Each row is a point on a tangle of strands that fork, close into loops and nearly touch. The rows are in no order.
Points whose rows are less than 40.6 apart are linked; no others are. Some points are linked to none.
Z_707: [ 30   4  13  -1  -7  -3   4   7  -5  11 -31 -26  21   0   8 -10   7   1
 -10  21  -1  -6   3  19]
Z_220: [-22 -10 -17   6   4   5  -8  13  -1   3  12  -8   1  21 -14  -5 -17 -23
  15  14  -1 -13   0  11]
Z_7: [ 16  22  -1  -2 -18  -4   9 -12   7   5   2  -7  -7  -5  -1  12  -1  22
   0  24  10   2  -5  14]
Z_35: [-20   0  -2 -10  18   1 -15   3 -31  -2  37  -5 -14   7 -14   6 -19   2
  11   9  16   4  11 -22]
Z_799: [ 17  13   4   3 -18   0  10 -16  32  21 -16  -1   9   6 -17   5  18  15
   6  32   6 -11  -6  16]
Z_11: [ 19   2  -6  -6  -5  -6  -6   0 -12   3  -5   7   7   3  10  -4  -8  -4
 -16 -16   1   8 -17  -2]
Z_606: [ 30   0   1  -2 -11  -7  -3   9 -15   9 -22 -26  18   7   9  -7  -6  -5
 -12  16  -2  -1  -6  20]
Z_89: [  8  22  15 -12   1   4  27 -21  11 -12 -15  21   4 -33  15  -3  15  32
   6 -13   3   2   2   1]
Z_455: [ 11  -1 -20  -2 -20  -3  -8 -16  19  13   4  39  -1  19 -15  19   5   5
  -5   1   4   2 -27  -2]
Z_869: [-26  -3 -19  -3 -13   9   8   3  24   3  -8  17   8  18 -13   2  -4  -3
  12  -1  -3 -16 -19  16]
Z_262: [ 31  17   4   0 -16  -8   1  -7  -6   3  -4  -8  -5  -9   8  12  -2  21
  -9  14   6  12  -3  11]
Z_302: [ 30  -1   7   6  -2  -6 -28  12 -20  -8   7 -16 -12  -4   3  18  -2   4
 -13  13   5  22  12 -11]
Z_873: [-22 -14   6   7   4   8  21  -1  35  -3 -17  18  -3  -2   0  -3  22  -6
   8  -6 -11 -15  10   2]
Z_207: [-22  19   6  -1  -3  -1  16 -13   2 -15  13 -12 -17 -19   9   8  -9  17
  20   3   2   0   5   7]
Z_163: [ 14 -12   4  -3   7   1   2   0 -10  -4 -17   9   8  -3  20 -12  12 -15
 -26 -27  -4   1   0  -6]
Z_786: [-10   2 -26  -2 -18   5  -1  -8  22   9   4  29   0  24 -19  14  -4   3
   7   9   5 -10 -24   9]
Z_65: [-10   1   7 -17   6  11  21 -10  -6 -15 -18   9  10 -19  23 -14   2   2
  -4 -28  -4  -6  -3   4]
Z_872: [ 13   4  -6   3 -20  -4   7 -15  24  13  -9  14   2   6 -10  10  13  10
  -2  14  -1  -3 -11   8]
Z_106: [ 10   9   4   7 -12  -1   8   1  15  10 -11 -24   3   5  -6   1   6   2
   5  32   0 -10   5  17]
Z_570: [ 21 -14  10   4  14 -11 -18  13 -11  -3  -1   1  -5  -6  10  -1  14  -8
 -26 -24  -7  16   9 -27]
Z_235: [-18  15   5   6  -3  -2   8 -11   7 -15  23  -2 -29 -18   3  16   0  15
  15   4   6   7  12  -6]
Z_705: [ 12 -11   0   5  -9   0  10  -1  21  13 -25   4  13  11  -6  -5  22 -10
  -5  12  -7 -12  -2  10]
Z_845: [ 30  -1   0  -4   2 -10 -17   4 -18   3   1   5   1   0  12   0  -5   0
 -25 -17   0  17 -10 -12]
Z_179: [ 18  12   7   6 -12  -7   6 -19  17  -1   6  27 -19 -21   6  15  14  25
  -8 -12   2  17   0 -13]
Z_860: [ 27  10  16   3  -9  -1   9  -1  14  15 -26 -19  14  -3  -1  -5  17  10
  -1  25   3  -6   6  17]
Z_192: [-12  -2  -9  -5   3   1  -1   5  -6  -2   1   0   9   2   5  -9 -15 -12
  -1 -18  -1  -3 -12   5]
Z_639: [ -5  -2  -3  -8  -5   6  17   0   5  -1 -21  -4  18   2   5 -13  -1  -7
   1  -1  -5 -12 -11  17]
Z_129: [  1  25   1  -4 -14   2  18 -15  18   4  -5 -10  -1  -5  -6   6  -2  22
  11  27   9  -9  -7  18]
Z_950: [-35  12  -5 -13  -1   5  13  -5  -9 -12   8 -10   6  -9   8  -6 -26   4
  20 -13   2  -6 -15  19]
Z_611: [ 21  10   4   8 -10  -8  -7 -14  12  -2  21  26 -30 -14   0  21  13  24
 -12  -7   6  23   1 -22]
Z_287: [ -8  -3  -3  -1  11  -6  -7   2  -5  -5  10   4  -5  -3   6  -4  -8  -6
  -5 -22  -2   6  -4 -11]
Z_90: [-18 -17  -9  10  10   5 -17  20 -13   3  12 -19   3  22 -15 -11 -14 -32
  14  14  -5  -9  10   3]
Z_414: [  9 -19 -17  -3  16   1 -26  13  -9  19  12  19   9  26 -22 -11 -14 -18
 -18 -10  -3   4  -4 -20]
Z_591: [  3  13   3   6  -5  -5  -3 -10   7  -9  25  11 -33 -13  -1  20   6  16
   1   2   8  14   8 -16]
Z_332: [-15 -13  -4  -2  28  -2 -20  13 -25   3  21  -7   6   6  -8 -14 -16 -13
  -4 -20  -6   3   7 -19]
Z_476: [ 25   8   3  -4  -7  -9  -6   9 -23   0 -12 -27   8  -4  17  -1 -14   3
 -10   8   1   8  -3  15]
Z_641: [-10 -14  -3  -6  30   3 -26  15 -43   9  23 -16  15  13 -15 -15 -26 -11
  -7 -11  -5   6  13 -21]
Z_296: [ 27  -4  17  12  -2  -6 -19  15 -14 -11  -8 -23  -3 -15  15  11   8   4
 -13   2  -2  21  21  -8]
Z_953: [ 14  -1 -10   1 -16  -5   0 -13  16  10  -5  26   0   9  -6   9   9   2
  -9  -1  -2   2 -18  -1]
Z_301: [ 10 -12  20  14   7   3   9   5   9  -9 -15   0  -5 -16  17  -3  32  -8
  -7 -12 -10   3  30 -12]
Z_289: [  2 -12   0  -1  20  -9 -15  10  -9  -2  12   5  -4  -1   2  -6   2  -8
 -16 -28  -5  10   3 -27]
Z_858: [ -8 -20 -17  -2  17   1 -17  12   5  11   7  27   9  20 -14  -8  -4 -17
 -16 -26  -5  -2  -8 -18]
Z_825: [ -8   4  13  16   0   3 -12   8 -13 -23  13 -34 -17 -15   3  23  11   6
  14  28  10  18  29  -7]
Z_597: [-21   7   1  11  -5   0  12  -8  26  -9  10   6 -23  -8  -5  12   7   9
  15   8  -2  -4   9  -1]
Z_898: [ -8 -16   2   2   4   8  17  -1  20  -3 -23  17   5   1   6  -9  21 -12
  -5 -12  -9 -13   5   2]
Z_355: [ -9   5   8  -7   1   2  18  -7   1 -11 -12   0   2 -18  18  -8   0   4
   2 -16  -4   0  -1   5]
Z_660: [-31  11  -3  -4   8  -2   2  -5 -18 -11  23 -13  -8  -7   8   0 -23   3
  19  -7   6  -1  -6   7]
Z_390: [ 10 -13  -9  12 -12  -3   0   5  19  14 -13   2   5  21 -13   0  14 -16
  -3  20  -9 -10  -4   9]
Z_194: [-36  11  -7 -15  -3   9  14  -9  13 -14   1  25  -2 -10   7   2 -11  14
  11 -33   0  -4 -18   1]
Z_372: [  5  -5   5  -2  -3   6  17   1  13   7 -30  -8  20   5   0 -15  14  -7
  -1  12  -5 -17  -1  17]
Z_605: [ 34 -10   4   7   0 -10 -23  11  -9   3  -1   2  -6   2   3   5   8  -6
 -22  -5  -4  16   3 -17]
Z_616: [-12  -1  -1 -18  12   2 -19   8 -42   8  34  -5  -4  16 -14   3 -30  -4
   7  21  22   3  11 -16]
Z_247: [ 29  16  17   0 -14   1   7 -14  25  23 -25  -7  15  -2 -10  -4  22  19
   5  29  10  -8  -1  16]
Z_228: [ -5  10 -10   0 -13   1  12  -3  14   5   0 -14   0  11 -10   4  -6   4
  11  31   6 -13  -9  21]
Z_77: [ 22 -10  -9   2  -5  -5 -12  16 -16   8 -10 -13  12  15   3  -9  -9 -20
 -12   5  -4   1  -8  10]
Z_124: [ -6   1 -10  -1   4  -2 -12   1  -5  -1  24   6 -17   9 -11   7 -11  -4
   5   8   8   2   1  -9]
Z_28: [  3   1 -11 -11  -8   1   4   1  -8   0 -10   3  17   4   7  -9 -12  -7
  -7 -14   1  -1 -21  10]
Z_840: [ -6 -12  12  -4  13  12  22   0   4  -9 -26  -2   8 -10  18 -17  18 -11
  -3 -12 -10 -13  14   8]
Z_969: [ 45   9   7  -2 -14 -11 -13   4 -21   3 -11 -18   5  -6  15  11  -8  15
 -18  15   5  15  -3  13]
Z_307: [ 22 -14 -11   2   4  -5 -24  13 -13  12   4   2   3  21 -10  -6  -8 -20
 -13   2  -3   6  -6  -8]
Z_457: [ -5 -10 -14   5  -5   0  -2   9   7   5  -3  -1   5  18  -9  -4  -6 -18
   4   8  -5  -9  -7  10]
Z_513: [-33 -17   9   5  33  -2 -11  13 -22  -8  20 -16   2  -5  -1 -13  -4 -12
   6 -29 -10   1   9 -20]
Z_681: [ -5   2  -3  15 -11  -2   8  -6  29   1   5   8 -17   2 -12  12  13   4
   8  16  -3  -4   7  -1]
Z_935: [ -9 -16  -9   2  15   6 -25  16 -20   8  17 -10   0  23 -22  -8 -17 -25
   5  12   1  -3  13 -11]
Z_859: [-42  -9  10  10  28   2 -10   6 -20 -15  28 -20 -11  -5  -5  -2  -4  -7
  20 -15  -5   0  12 -20]
Z_800: [-21  22  14  -5   2   4  29 -15  15 -14  -2  -4  -9 -30   9   0  -1  27
  23   0  -2  -3   7   9]
Z_472: [ -9 -12   4 -11  10  13  16   0  -9 -11 -22  -4  16  -8  22 -22   4 -15
 -10 -24  -6 -11   1  11]
Z_22: [  2 -10 -14  -7 -16   4   1  -9  17   8 -16  38  14  15  -4   5  14  -4
 -10 -19  -3  -7 -23  -2]
Z_926: [ -2  -9 -18  -5  -2   1 -10   0  10   9   1  36   8  17  -9   2  -1  -8
 -12 -23   0  -1 -23 -11]
Z_215: [-29   3   0  -2  14   0 -10   3 -30  -9  32 -17 -11   1  -3   3 -20  -3
  20   5  10   0   6  -6]
Z_374: [ 16  20  10  -5 -10  -1  20 -25  15  -5  -9  27  -3 -27  10   6  15  32
  -1 -13   3  10  -2  -4]
Z_853: [ -6  11   7  -1  -3  -4  11  -5  -3  -9  -1 -11  -7 -16  14   0  -6   8
   7  -4  -4   4   2   6]
Z_405: [ -5  18  18  -7   5   6  31 -15  21 -10 -13   8   1 -31   8  -6  14  28
  18  -2  -1  -5   8   7]
Z_964: [ -8  -6   1  13  -7   1  16  -4  37   4 -10  13  -6   3 -10   4  20   1
   7  11  -8 -11   5   4]
Z_697: [ 17  -6  21  16  -1  -1  -1  12  -1  -9 -13 -17  -3 -18  17   4  21   0
  -6  -1  -7  13  30  -8]
Z_370: [-44  -3   9   7  25   5  -8   4 -32 -15  33 -24 -12  -2  -7   2 -12  -4
  27   0   6  -3  10 -12]
Z_94: [ -6  -8 -12  -9  10   5 -20   9 -24  11  25   1  -4  24 -20  -1 -25 -14
   4  19  12  -2   8 -11]
Z_850: [-30   1 -13  -5   4   7   1   6  -8  -3   9  -6  11   6   0  -9 -25 -12
  14  -9   1  -8 -13  18]

A piece is two or more points that can be reached from each other along the links. Count, over all rows, the pieces, the separate loops (a circle has one, a figure eight two, a Y none), the forks (points with three links) and the tips (points with one).
pieces: 4
loops: 6
forks: 8
tips: 4

A tip is a point with one link. Name the tips that can be reached along the links from each point below, in the order of the rows.
Z_606: Z_869
Z_935: Z_641
Z_296: Z_302, Z_301

A fork is a point with three links, a tip a point with one. Leave the first point through the second and follow the links. Name the first fork or tip that comes.
Z_28 / Z_11: Z_192
Z_405 / Z_89: Z_235
Z_215 / Z_35: Z_28
Z_964 / Z_873: Z_207
Z_390 / Z_457: Z_215
Z_476 / Z_969: Z_860
Z_22 / Z_926: Z_606

Name the points in between on the shortest way along the links from the first point to the second, in order.
Z_926 / Z_860: Z_22 > Z_953 > Z_872 > Z_799 > Z_247
Z_372 / Z_370: Z_639 > Z_28 > Z_192 > Z_850 > Z_950 > Z_660 > Z_215
Z_616 / Z_372: Z_94 > Z_935 > Z_90 > Z_220 > Z_457 > Z_390 > Z_705
Z_106 / Z_414: Z_860 > Z_707 > Z_606 > Z_77 > Z_307
Z_405 / Z_964: Z_800 > Z_207 > Z_235 > Z_597 > Z_681
